Each row is a point on a tangle of strands that fork and nearly touch. The rows are in no order.
Two points are linked if the straight distance between their rows is under 37.4. Some points are linked to none.
Nugus: -7 6 0 -7 -3 4 -3 -6 -3 -4 8 4 -6 15 1 -5 10 7 11 1 -9 3 -1 14 3 -12 8 4 -5 -10 -1 -15 -12 1 -20
Suv: 0 -21 -4 3 -1 2 -4 13 4 5 -15 -4 -5 -14 8 -8 6 -7 2 -13 -5 18 7 -6 -7 -18 0 6 6 5 -5 0 16 3 0
napi: -7 -1 4 -21 -18 8 -3 0 -11 -2 -1 -2 -14 -3 -2 -4 9 -9 -11 6 -8 19 5 17 -8 -7 -1 9 5 8 25 11 7 -3 -11
kebi: 5 -7 -1 23 0 -4 -11 -2 12 4 1 -12 22 3 -1 7 -18 15 -6 17 -4 -5 6 9 -4 2 -18 -5 2 -1 -16 -11 6 -7 6
kiv: -3 5 0 -16 -3 2 7 0 -12 -6 4 0 -24 6 7 -10 19 -8 -2 -11 0 8 -5 5 9 -8 -2 -4 5 -5 29 1 -5 0 -17
kima: 1 4 2 -11 10 7 8 0 -8 8 -7 -2 -16 -9 21 12 15 -7 11 -21 13 -2 -7 -24 -2 -22 3 7 -5 5 1 1 4 4 0
Tor: -1 11 -4 -8 7 1 11 -5 2 -2 -1 7 -12 10 5 9 16 16 6 -4 1 -5 -1 -5 0 2 13 5 -3 -11 -4 3 -23 -7 1
Lib: 1 -2 2 3 -13 -9 -7 -5 6 -7 -14 -2 -4 -9 -17 -4 -6 2 -16 20 0 -5 -7 1 -4 8 -3 -2 4 5 -8 6 -6 -2 14
sabub: -6 2 4 -20 -12 11 4 0 -13 6 -8 -2 -13 -11 16 -1 20 -12 -2 -13 -5 13 2 2 -1 -18 4 12 0 9 20 3 11 1 -11
bek: -1 2 5 -8 -5 0 -3 -1 -5 -1 1 9 -4 -5 -2 1 0 -11 -2 -7 -5 0 -6 6 1 1 -1 0 -1 6 12 4 7 7 -2
pipez: 5 -14 -1 17 5 1 -5 10 14 4 -7 -4 7 -3 1 -3 -1 6 5 -6 -8 12 11 -5 -5 -11 -3 4 4 -4 -19 -10 8 3 0
Dop: 10 -2 -7 4 14 -4 -3 11 -1 -11 -1 0 -7 8 10 -7 1 14 2 -2 -1 -3 8 12 4 9 -7 -3 8 -3 4 2 5 -10 8
lezif: -8 5 -7 -7 8 5 14 -2 4 5 -6 -4 -17 4 16 11 19 13 15 -14 11 6 4 -23 -9 -19 16 15 -4 -9 -12 -3 -22 -8 -3
bez: 3 6 -3 9 5 -8 -5 -3 -9 -5 5 -14 21 7 -9 -14 -26 -2 -8 29 6 -7 3 15 10 11 -12 -14 2 8 -6 -14 4 -6 -1
Bige: 0 -5 0 -3 -3 -6 3 2 13 -1 -6 -4 -11 -6 -8 -5 12 8 -3 2 -6 17 -3 -9 -5 -7 10 8 -3 -5 -11 0 -13 9 3
galo: -2 8 4 -10 -13 -2 4 -8 5 4 7 5 -4 -7 -5 10 -2 -2 -2 -3 8 4 -9 -13 -7 -2 11 9 -6 15 3 12 -4 16 12
supun: -2 1 2 -7 -10 1 0 -2 7 2 2 3 -6 -4 1 14 -2 5 1 -3 7 10 -2 -9 -10 -2 10 11 3 14 1 14 4 5 9
Big: -8 0 4 -19 -17 3 -12 1 -8 -5 -1 -1 -10 0 0 -1 4 2 -6 12 -10 13 0 23 -6 -7 -3 10 1 8 12 -3 6 -7 -10
rugal: 7 -3 -4 1 -2 -6 -7 2 4 -9 -1 -6 -7 6 -6 -1 -10 12 -7 17 3 6 5 18 0 9 -3 1 11 10 2 8 3 -11 7
menir: 7 -4 2 20 6 -2 -6 5 15 2 -2 -6 12 2 -3 -2 -2 12 0 4 -14 4 7 2 -2 -4 -9 1 -5 -13 -21 -15 -3 0 0
mozag: 1 8 1 0 -1 -5 1 -7 -11 -5 -3 4 2 -4 -13 -12 -10 -18 -10 5 1 -17 -8 3 12 17 -6 -16 3 4 10 4 4 0 3
pafa: -1 -5 1 4 -3 0 4 -7 2 8 0 6 9 -15 0 12 -14 -14 -3 -13 11 -4 -10 -13 -5 6 0 -3 -7 15 6 21 11 12 15
pala: 3 -2 -1 12 2 7 10 3 5 -1 11 0 14 -3 11 20 -3 7 11 -10 19 -7 3 -25 -4 13 5 0 0 0 -5 9 8 -1 13
Fekam: 0 13 -5 6 13 -1 1 -5 0 -2 1 1 0 18 -3 -11 6 11 0 9 -8 -6 7 14 5 6 -4 -5 -6 -19 -8 -13 -29 -10 -3
zelit: 7 0 -4 0 4 -4 14 1 -1 2 14 -5 11 -2 -11 0 -13 -13 0 3 8 3 -6 -2 17 14 9 -12 -1 4 1 3 -1 10 -4
bik: 13 -15 -9 20 12 -10 7 10 6 -4 -6 -6 4 -7 -2 -14 -4 -1 -10 -3 -1 -4 0 0 13 11 -6 -16 4 -9 1 9 1 2 10
ref: 0 7 0 -6 8 3 7 -3 -9 5 14 2 -1 3 -2 4 7 -15 8 -16 6 -7 -12 -9 15 -6 8 -6 -8 -6 8 -5 -5 14 -18
kugi: 2 -5 -1 1 -10 -5 -3 -1 12 0 3 -4 2 -2 -16 4 -13 0 -8 13 2 14 1 4 -3 3 9 4 2 11 -7 8 -2 5 0
zum: 0 -4 0 5 -2 3 8 -3 5 5 7 3 13 -10 2 16 -9 0 3 -10 16 -4 -5 -25 -7 9 3 -1 -3 9 -1 15 7 10 17
Gupa: -7 4 8 -4 -2 -4 -11 -2 -6 -5 1 6 -1 -2 -8 -15 3 -14 -6 2 -15 -11 -9 7 4 0 -11 -7 -5 -9 6 -13 2 3 -13
dasel: 1 6 -3 -16 -1 5 10 4 -10 0 11 -2 -20 11 2 2 10 -4 4 -7 9 10 -6 2 9 -11 11 4 2 1 21 5 -4 3 -19
rido: -4 1 1 -13 -10 -5 5 -3 5 -3 0 -4 -22 -4 -8 -6 18 -1 -2 1 -2 19 -6 -4 -1 -10 13 8 -1 -4 5 1 -15 9 -10
vuga: 0 4 3 9 11 5 -12 1 -3 -2 9 4 16 8 6 4 -5 10 12 2 -8 -15 6 13 3 4 -10 -1 -3 -7 -10 -17 10 -3 -1
nosun: -1 13 4 -14 -4 3 3 -6 -4 -3 4 9 -11 4 7 10 13 9 6 -4 1 -9 -6 -2 0 3 10 7 1 1 5 3 -8 -3 2
Gugi: -6 3 9 -4 -10 -2 -8 -8 10 1 -1 7 2 -7 -3 4 4 6 -2 5 -11 -2 -5 -7 -11 -5 1 10 -8 -2 -13 -5 -6 8 6
bizer: -5 7 1 -14 -8 3 -13 -4 -5 -5 3 2 -11 8 5 2 5 13 2 15 -7 1 -1 21 -3 -2 -2 8 2 5 2 -9 -2 -13 -5
Deku: -1 9 0 -14 -5 6 -6 -2 -6 -5 6 9 -9 11 10 7 3 16 7 3 1 -5 1 14 0 2 4 9 5 5 6 1 4 -11 0
tozun: -8 2 -2 -12 -3 13 6 -3 -7 8 0 4 -10 3 16 2 17 -2 20 -15 1 2 1 -7 1 -28 14 10 -1 0 -3 -15 -4 6 -18
gitog: 3 2 2 -5 -4 -3 -12 0 -6 -10 -10 7 -8 0 1 -6 1 6 -7 9 -6 -14 -3 15 1 8 -14 -4 5 2 5 0 4 -11 10
mimu: -5 -6 6 6 -9 -1 -14 -2 11 2 -3 4 11 -8 -6 2 -8 0 -3 5 -9 -1 -4 0 -10 -3 -5 3 -7 4 -13 -4 7 7 4
bas: 7 -16 -7 6 7 -4 7 12 -1 4 -3 -5 -2 -5 -1 -3 -10 -19 -2 -16 10 12 0 2 6 -3 0 -7 4 8 13 16 12 3 -6
tirem: -2 4 2 0 2 4 5 -1 4 10 13 3 11 1 0 11 2 -3 16 -9 4 -3 -5 -17 1 -6 13 8 -9 -3 -13 -8 -6 18 -8
Pafar: 5 5 0 -8 8 4 12 0 -8 9 11 -3 -5 1 4 14 5 -11 8 -15 15 1 -14 -17 11 -13 12 2 -8 6 3 5 -4 13 -10
zenev: -3 -1 4 4 8 -7 -5 4 -2 -3 3 2 4 -3 -10 -16 -3 -16 -4 -3 -10 -5 -4 6 10 4 -7 -10 -2 -7 5 -9 5 7 -10
seri: 9 2 0 16 -7 -1 3 -8 9 -3 -7 -10 12 2 -9 4 -8 18 -9 29 6 -7 5 -1 -2 19 -6 -7 5 -2 -20 -1 -10 -12 19
tomud: 6 -17 -8 23 -4 -7 4 -11 9 1 -5 -9 28 -3 -2 -2 -31 1 -11 22 4 -6 3 5 8 14 -5 -18 7 5 -8 6 9 -7 10
leg: -2 0 1 -9 -12 -1 3 0 -6 3 -12 4 -9 -11 -5 -2 -2 -22 -15 -8 -1 14 -1 8 -8 -1 -5 -3 0 11 28 21 14 1 -4
ganon: -1 -9 1 11 6 6 -4 7 4 4 1 3 12 -6 8 10 -3 0 12 -17 1 -6 4 -12 -4 -3 -1 2 3 1 -7 -2 15 6 3
bulot: 5 -1 -2 -3 -5 -1 -5 5 10 -6 0 -4 -14 6 2 9 -1 21 1 9 1 14 7 7 -6 4 8 10 12 5 -4 8 -1 -10 6
von: -3 2 1 14 10 6 9 4 10 6 1 3 10 -5 6 11 13 10 6 -12 6 -9 4 -32 -11 7 2 5 -9 -17 -14 1 -12 -3 19
gafo: -5 1 2 0 -9 -4 -8 -7 -13 -3 -5 -2 13 -1 -20 -12 -29 -23 -15 18 4 -8 -4 12 0 9 -9 -16 4 16 7 4 9 -9 -4
detap: 0 -9 -1 -1 9 1 0 14 -13 1 3 0 0 1 -1 -8 -11 -24 3 -16 2 11 5 12 4 -5 -4 -4 4 4 20 5 20 2 -15
saven: 0 13 -1 -2 13 2 2 -7 -7 -2 3 9 1 15 4 -3 9 6 6 0 -6 -17 5 7 8 9 2 -7 -7 -18 -2 -10 -23 -5 -1
venak: -2 3 3 1 -6 -6 0 -5 -8 -1 -4 4 1 -3 -20 -14 -20 -28 -15 5 2 -4 -4 10 1 12 -8 -16 4 10 18 11 10 -3 -5
Maro: -1 10 2 -11 -5 2 6 0 -11 1 17 4 -5 10 -14 -4 -7 -18 -4 2 6 4 -4 8 8 1 6 -3 2 6 22 6 2 5 -18
safu: -6 3 3 -17 -14 5 -1 -2 -1 2 1 2 -12 -5 7 10 7 7 1 -1 0 14 0 1 -12 -9 14 16 3 12 7 9 4 3 0
Mifa: 1 9 -2 6 16 -1 -5 -2 -9 -5 14 0 15 12 3 -7 -8 4 7 9 -3 -14 5 15 9 12 -7 -8 -1 -8 -5 -16 2 0 -2
lidu: -3 -6 1 3 1 3 1 4 11 8 -2 -2 -1 -6 5 5 7 3 12 -11 5 9 2 -27 -13 -17 8 14 -1 2 -16 -5 0 7 3
lero: -1 -20 -2 2 -3 -1 -9 10 1 -1 -8 -2 1 -4 0 -9 -9 -10 -5 -4 -8 18 8 17 -5 -10 -8 -2 4 7 8 7 17 -2 -6
ran: -3 3 5 -4 -14 -10 -8 -5 1 -8 -14 -3 -8 -6 -23 -14 -2 -8 -22 22 -7 -4 -10 2 -1 3 -9 -6 1 2 0 -3 -7 -4 2
teru: 6 12 -1 -1 -1 4 13 -5 2 0 8 2 6 6 -2 11 1 14 5 9 9 -9 1 -8 3 20 9 -1 3 -2 -8 5 -11 -5 12
busi: -6 -2 -2 -6 -1 9 -2 2 3 -2 -11 -2 -7 3 19 -1 19 19 12 -3 -10 12 11 3 -8 -13 3 18 5 -5 -12 -12 0 -14 -4
mobat: 8 3 -4 5 5 1 3 6 10 -5 5 -8 -6 14 5 7 -1 25 8 4 3 14 12 5 -3 4 7 8 10 -1 -9 1 -4 -10 2
Poga: 0 1 3 -3 4 3 5 0 -2 10 -3 1 -5 -13 12 15 5 -9 7 -23 10 -4 -9 -25 -7 -13 -2 6 -7 9 5 9 10 12 9
zevu: -3 3 1 -7 10 7 6 -3 -7 9 -5 3 -10 -5 17 7 20 -8 18 -21 3 -8 -4 -20 0 -24 7 5 -8 -6 -4 -12 -6 6 -8
Zor: -4 -15 2 13 -3 -3 -12 -1 7 3 -7 4 13 -10 -5 -1 -16 -10 -5 -1 -8 -2 -3 4 -4 -2 -5 -3 -3 3 -8 2 13 7 1
dob: -4 4 -2 -2 5 6 -5 1 4 -2 -9 3 -6 8 14 0 16 20 10 -3 -15 3 8 9 -6 -7 -2 10 -2 -15 -10 -12 -11 -14 -2
Laba: 2 -7 -1 -1 -1 7 -1 10 2 0 -3 1 -6 -1 20 15 2 11 11 -15 10 4 9 -10 -10 -6 5 10 11 8 -2 8 16 -9 5
vot: 4 4 3 3 1 7 7 0 6 1 12 4 7 2 6 18 2 13 11 -4 11 -6 2 -16 -5 12 7 6 -1 -2 -10 4 -2 -3 7
maz: -1 3 2 -16 -7 9 5 1 -13 11 -9 2 -9 -12 15 6 9 -18 -1 -18 5 13 -1 -4 -4 -19 1 8 -4 15 20 11 17 7 -7
dup: -3 5 -2 -1 9 0 4 2 -9 -1 16 1 0 11 -4 -9 4 -11 11 -12 1 -2 -1 4 16 -7 7 -7 -3 -11 8 -13 -4 13 -22
Fezu: 3 -10 -1 2 -1 -9 4 6 11 -1 -12 -4 -12 -13 -5 -9 9 -2 -8 -7 -4 12 -6 -9 -2 -5 4 1 -2 -4 -1 7 -5 10 5
rivu: -8 6 10 -10 -14 -4 -11 -8 2 -1 -7 6 -5 -6 -8 -5 9 -1 -9 12 -15 -5 -10 3 -6 -6 -2 3 -9 -3 -5 -12 -11 3 -3
retil: 1 -17 -3 16 8 4 2 7 4 7 2 -2 16 -6 6 11 -14 -9 11 -18 12 1 5 -14 -1 -3 3 -2 5 8 -5 6 19 8 1
dobib: -5 -12 3 1 -4 2 -3 4 8 6 -11 1 -3 -15 6 1 8 3 5 -13 -3 11 2 -17 -15 -16 3 12 -1 3 -10 -1 6 9 10
Pif: -3 10 2 -3 5 -1 -10 -2 -12 -4 17 2 8 17 -3 -8 -10 -1 3 12 -3 -9 1 20 7 4 -4 -4 -1 0 1 -18 2 3 -12
Nazo: -2 3 6 5 -8 2 -12 -4 9 -2 -1 3 4 3 2 15 0 22 2 13 -3 -7 4 3 -14 5 -8 9 -1 0 -17 -7 -3 -13 9
vol: 5 5 0 -4 7 -1 -5 2 -3 -8 -8 8 -10 6 9 -4 12 15 1 -1 -7 -13 2 9 2 9 -8 -1 4 -8 2 1 -4 -15 13
zul: -5 -7 3 -9 -10 1 -3 6 -1 0 6 -3 -6 3 -13 -11 1 -14 -5 3 -9 23 3 10 0 -13 3 5 2 0 10 -4 1 4 -22
vobo: 10 -11 -6 -1 5 -1 4 15 -1 3 1 -4 -7 0 3 1 -3 -8 4 -12 9 18 6 -1 4 -9 5 1 7 8 5 8 10 2 -6
Gid: 7 -11 -3 10 1 -10 7 5 10 0 -8 -3 -2 -14 -6 -8 1 -4 -13 -4 0 1 -7 -9 4 5 0 -6 -1 -1 0 13 -1 9 13
teg: -3 11 4 -2 1 -7 -10 -3 -16 -11 -5 -3 4 6 -12 -18 -6 -7 -11 20 -1 -21 -5 10 7 9 -16 -12 3 -1 0 -13 -5 -7 -2
zoza: -5 -8 3 -7 -6 -3 -8 5 -9 -5 1 1 -3 2 -9 -13 -12 -17 -11 5 -6 10 2 21 -4 -3 -13 -5 2 5 17 3 14 -5 -10
Tupak: -9 7 9 -14 -9 0 -6 -7 -10 -8 -1 7 -12 -1 -2 -15 13 -9 -8 2 -15 -8 -6 10 3 -1 -11 -5 -1 -7 17 -9 -3 -1 -11
dafu: -10 10 -7 -10 0 1 13 -8 6 -1 -5 0 -20 7 8 9 19 17 9 -5 2 7 -2 -9 -5 -9 19 14 -4 -10 -6 2 -27 -5 -4
tafol: -2 -6 1 -8 -3 5 1 2 -4 12 -11 2 -4 -15 15 9 4 -15 1 -22 6 9 0 -14 -13 -17 0 7 -4 16 10 13 19 8 8
Mizo: -7 -13 -1 4 -9 -3 -1 -6 6 9 -5 4 8 -15 -4 8 -15 -13 -5 -11 5 9 -4 -10 -16 -7 2 2 -6 16 5 24 10 14 13
mopu: 0 -5 0 10 5 -2 8 4 12 3 0 -1 1 -12 3 7 7 10 2 -11 8 -2 -1 -32 -11 0 1 5 -7 -7 -10 9 -6 6 21
Faf: -4 7 6 -17 -14 4 8 -2 -10 3 -3 1 -15 -3 -7 -3 3 -23 -13 -6 0 17 -2 7 -2 -5 -5 0 1 7 32 16 8 3 -13
tanof: 7 -8 -6 -1 8 3 5 15 2 3 -1 -5 -8 4 11 8 -1 6 11 -14 14 12 10 -9 0 -9 8 8 13 8 -4 4 14 -7 -3
Sug: 5 1 -1 -5 -8 -3 2 2 9 2 12 -5 0 6 -19 -2 -9 -2 -3 12 2 19 0 7 4 1 15 5 3 6 -4 3 -8 7 -9
zige: 5 3 2 -6 9 -3 5 4 -3 -1 -4 4 -13 -6 7 -1 18 -3 2 -18 -3 -8 -8 -8 6 -2 1 -3 -5 -11 6 2 -7 3 1
zipi: -2 -9 -1 13 5 -6 -12 3 -2 -2 -6 2 9 -7 -5 -10 -11 -11 -7 -1 -11 -8 -2 11 4 4 -13 -11 -2 -2 2 -2 14 1 0
tetev: -6 3 6 -14 -16 -2 1 -4 2 -5 3 -2 -15 1 -16 -7 7 -12 -10 8 -8 17 -4 5 0 -5 6 4 0 -3 13 -1 -9 7 -17
gos: 3 -7 -7 10 1 -3 11 -2 3 3 9 -4 26 -6 -9 1 -27 -12 0 9 5 2 1 1 13 19 7 -14 0 6 -3 2 10 6 -2
pimad: 4 -12 0 16 -2 1 -10 3 12 -3 -4 2 5 0 12 11 -4 20 3 -3 1 -3 10 -5 -13 4 -7 3 8 2 -7 7 11 -10 13
mevev: -3 2 5 -11 -13 -2 -14 -2 -8 -9 -13 0 -12 -3 -5 -7 -3 -2 -14 17 -3 -5 -4 16 -4 3 -13 -2 6 10 12 5 7 -12 6
Ral: 3 11 1 -2 10 0 3 -5 -9 -3 1 8 4 3 -2 -4 8 -1 0 2 -4 -23 -2 1 10 15 1 -8 -4 -13 -1 -6 -15 -1 4
gibi: 0 12 4 -12 -8 -6 9 -10 2 4 3 2 -11 -11 -10 3 8 -10 -7 -2 6 4 -15 -15 0 0 8 1 -7 6 9 11 -13 18 5
virob: 9 8 -7 3 13 -3 2 5 2 -8 5 -4 -9 20 8 -4 3 24 5 6 1 5 11 14 4 8 0 3 9 -6 -2 -2 -10 -15 2
fif: -1 9 -1 5 7 -1 -2 -5 -16 -9 -6 -2 13 -3 -12 -20 -13 -14 -9 14 0 -26 -5 5 13 18 -13 -21 3 1 2 -6 5 -5 5
Zeg: 0 5 -1 -4 5 6 12 -1 1 8 12 -1 0 4 6 16 8 2 16 -11 14 -1 -8 -26 0 -12 15 10 -8 -1 -9 -3 -13 10 -7
nufi: 6 -9 -6 9 -2 -6 -7 1 3 -6 1 -6 9 4 -6 0 -20 6 -6 15 1 -1 6 14 2 12 -7 -5 8 12 0 5 7 -7 6
Vasak: -1 8 3 3 1 3 -13 -2 5 1 -3 0 2 11 7 7 6 21 5 10 -12 -3 5 14 -9 -3 -11 8 -5 -9 -17 -18 -10 -14 1
fiv: 1 -9 -3 0 -8 -6 1 -3 3 2 -14 4 -7 -14 -4 -4 -5 -15 -16 -9 3 9 -6 2 -6 1 -3 -7 2 11 17 27 10 2 9
Zose: 12 -7 -9 18 21 -4 14 11 1 0 -1 -7 11 -3 4 -5 0 3 1 -6 0 -7 7 -6 16 16 -4 -14 -2 -14 -4 -1 -1 0 8
geme: -2 4 -1 4 14 -5 3 0 -5 -4 13 -1 7 7 -9 -15 1 -11 3 -2 -5 -6 -1 5 17 6 0 -11 -5 -16 3 -15 -7 9 -15
gire: 5 10 -2 -6 -3 -2 12 -6 0 -1 14 -2 4 3 -12 -1 -1 -4 0 8 6 -3 -7 -5 14 12 14 -7 -2 -2 -3 1 -15 10 -5
bigus: -2 11 6 -6 -9 -6 -12 -7 -4 -6 -5 -2 -4 5 -17 -9 -1 -2 -9 21 -6 -9 -7 8 2 3 -8 -5 -1 0 -5 -14 -13 -5 -5
nav: -8 8 9 -16 -10 3 3 -6 -11 -3 -1 5 -18 -4 4 -8 20 -12 -5 -8 -8 1 -7 5 5 -6 -7 -3 -1 -2 28 -1 0 3 -11
vifo: -7 -1 2 -22 -14 13 0 -2 -11 4 -5 -1 -13 -9 21 3 21 2 3 -6 -8 15 5 6 -5 -15 11 18 5 10 13 3 9 -4 -8
Tana: 6 4 -4 -13 -1 2 10 8 -8 4 14 -2 -14 8 -7 5 -3 -10 -2 -4 16 14 -4 5 8 -3 10 2 4 8 21 15 2 3 -15
Vun: -3 4 -3 5 -3 -8 -11 -3 -15 -2 -3 -12 20 5 -13 -9 -33 -10 -13 28 10 -13 0 14 7 9 -16 -15 5 17 -4 -9 7 -11 0
mulir: 4 0 4 10 -6 3 -6 -3 8 -4 0 5 12 2 4 13 -6 17 1 10 2 -12 3 -1 -5 13 -6 1 4 2 -11 1 4 -8 15
tetoz: 2 -17 -5 14 5 -2 0 1 2 4 -1 2 20 -7 4 8 -20 -10 3 -10 5 -4 3 0 2 9 1 -9 4 8 4 16 19 2 5
gidu: -7 8 3 -4 2 -5 -13 2 -16 -6 14 0 6 15 -9 -13 -17 -9 -5 19 3 -3 0 21 2 3 -11 -5 1 7 9 -13 7 -4 -13
fugir: -5 0 1 -9 0 4 -7 3 -10 -1 4 5 -5 8 9 -7 8 0 10 -5 -8 3 3 14 4 -11 2 4 2 -3 6 -12 4 2 -15
zubof: 7 2 -1 12 7 -9 -6 3 9 -2 0 -10 5 7 -11 -14 -2 7 -8 13 -13 3 3 12 4 1 -13 -3 -5 -14 -15 -19 -11 -3 -4
zeket: 5 3 1 -1 11 -2 9 1 -3 2 -5 5 -6 -8 7 7 15 -1 -2 -15 3 -16 -11 -16 3 4 -3 -5 -9 -8 1 8 -9 4 13
Penik: 6 4 -5 12 12 -3 -1 -2 -4 -3 10 -9 20 9 -4 -12 -19 2 -2 19 -2 -6 8 13 11 15 -9 -12 1 -2 -7 -17 2 0 0
Vava: -1 -2 3 3 11 3 -8 4 -5 1 2 6 8 -1 7 3 -1 -2 13 -13 -7 -11 1 4 3 2 -3 0 0 -3 -1 -8 14 4 -1
Sunid: 1 2 5 12 -2 0 1 -5 11 4 -10 5 10 -4 -6 4 5 12 -9 11 -5 -17 1 -14 -6 14 -5 0 -7 -14 -19 0 -13 -2 22
nit: 4 -10 -5 16 -7 -4 -8 -5 4 0 -3 -8 22 2 -3 3 -25 7 -9 21 6 -10 4 9 1 11 -10 -9 6 11 -9 4 9 -11 10
nul: -1 -16 -3 10 -9 -7 0 -6 14 5 0 -2 15 -9 -13 6 -22 -7 -8 5 5 11 -1 -4 -10 1 6 -1 -1 14 -5 19 5 9 8
Dizes: 1 5 1 15 17 7 1 2 4 6 3 3 16 8 5 4 6 11 7 -5 -7 -12 9 -4 1 9 -2 -1 -6 -21 -15 -13 -11 -4 3
tuza: -4 -1 2 -9 -3 11 -2 3 -2 0 -4 4 -9 1 23 11 14 15 14 -12 -1 4 8 -6 -9 -11 8 17 7 3 -4 -3 10 -12 0
foteb: 3 -2 0 13 -9 -6 -3 -7 12 -2 -12 -5 5 -5 -13 1 -6 14 -13 24 -1 -11 0 -3 -6 11 -8 -4 2 -2 -18 3 -9 -5 19
sasa: -4 -3 3 -10 2 7 -6 9 -13 0 4 5 -3 3 9 -9 4 -13 8 -12 -7 7 5 15 3 -11 -4 4 3 2 15 -6 16 1 -15
Ror: 3 8 -5 -4 3 -3 12 -2 1 -4 11 -3 -10 13 -8 -5 9 2 2 1 2 5 -6 0 13 0 15 -1 -1 -9 3 -5 -22 6 -15
lin: -3 -8 0 7 5 -1 10 8 10 6 -2 -11 -3 -12 4 6 6 6 7 -16 16 6 0 -41 -16 -12 2 10 -5 0 -12 3 -4 6 16
kem: 7 0 -5 13 22 1 10 6 2 4 5 -3 16 0 3 2 4 1 8 -9 -2 -11 5 -8 12 13 0 -9 -5 -20 -8 -8 -1 5 5
Gapa: -5 7 -2 -5 8 7 13 -1 3 9 5 -5 -9 5 11 15 12 7 21 -12 20 1 -2 -32 -8 -20 16 16 -5 -1 -14 -5 -11 1 -7
rosu: -5 -8 0 -3 -9 -7 -17 4 -4 -5 -8 -4 -4 -1 -10 -7 -10 -5 -14 17 -6 5 -1 23 -5 -2 -17 -4 4 9 10 1 8 -10 -1
Mon: 5 7 1 1 9 2 8 -4 -5 1 1 9 4 -6 4 8 6 -3 0 -9 1 -23 -7 -10 8 16 -1 -9 -6 -6 1 5 -4 4 14
tif: -1 -13 -7 12 0 -4 4 -7 0 5 1 2 22 -7 -6 3 -28 -16 -5 0 6 -4 -3 4 3 14 3 -15 1 12 5 18 15 1 4
Lum: 4 -22 -4 14 3 -3 -6 13 13 4 -11 -4 0 -6 6 -2 -2 4 1 -7 -1 12 11 -5 -6 -11 -1 1 10 3 -9 5 12 1 4
nele: 0 5 -2 -12 6 -1 3 2 -6 -9 -8 5 -20 2 12 -7 22 7 1 -8 -6 -3 -2 5 4 3 -2 -1 1 -13 12 2 -12 -9 1
Boguv: -10 8 8 -4 -8 7 -3 -10 9 1 2 10 1 5 6 12 10 18 11 0 -8 -1 0 -5 -13 -8 7 18 -6 -4 -15 -8 -11 -1 -2
duk: 11 6 -3 8 0 7 16 -6 5 -3 1 -2 18 2 -1 7 -6 14 0 20 9 -12 8 -7 5 27 0 -10 4 -6 -11 1 -10 -10 21
tobu: -4 7 -3 -6 1 0 3 -2 -4 -7 13 0 -10 22 -5 -12 5 10 4 7 -1 9 1 14 9 -6 8 2 2 -7 7 -12 -15 0 -20
Rap: 8 -15 -8 27 13 -8 1 4 6 -2 -3 -7 19 -3 2 -10 -15 5 -8 7 -5 -10 8 8 11 11 -12 -17 3 -7 -5 1 11 -2 10
rumoz: -1 8 3 11 7 7 -1 -5 9 6 -5 8 12 1 -1 7 10 12 -4 5 -7 -16 6 -12 -5 15 -5 1 -9 -22 -16 -5 -20 -10 17
Sokug: -11 4 5 -10 -7 8 0 -6 1 6 2 7 -3 2 11 8 12 5 16 -8 -5 4 -2 -7 -8 -19 13 17 -5 0 -7 -10 -3 8 -9
vuvu: 6 14 -2 12 14 -4 0 -3 0 -2 2 -11 6 15 -6 -14 -1 10 -8 17 -11 -5 7 16 5 5 -13 -8 -5 -19 -14 -24 -21 -7 -1

Follow the links from the first point to the second, and from the first to the third. Name the last point that the two ways share.
lero; Lum; tomud | vol
fif; supun; dup | Gugi
vifo; Tupak; bigus | Gugi
Sokug; Penik; vot | bigus
vot; rumoz; ref | foteb
teru; tozun; zul | foteb
seri; Mifa; mimu | bigus
dasel; dafu; bigus | zenev
Gapa; seri; kiv | zenev

A fork is a point with three links, a tip a point with one. Leave the first point through the second and follow the links. Name the first fork or tip that comes.
bas; detap | Mifa
Maro; Tana | zenev
pala; zum | Sug
nul; Mizo | foteb
gibi; galo | Gugi
Nugus; fugir | pimad
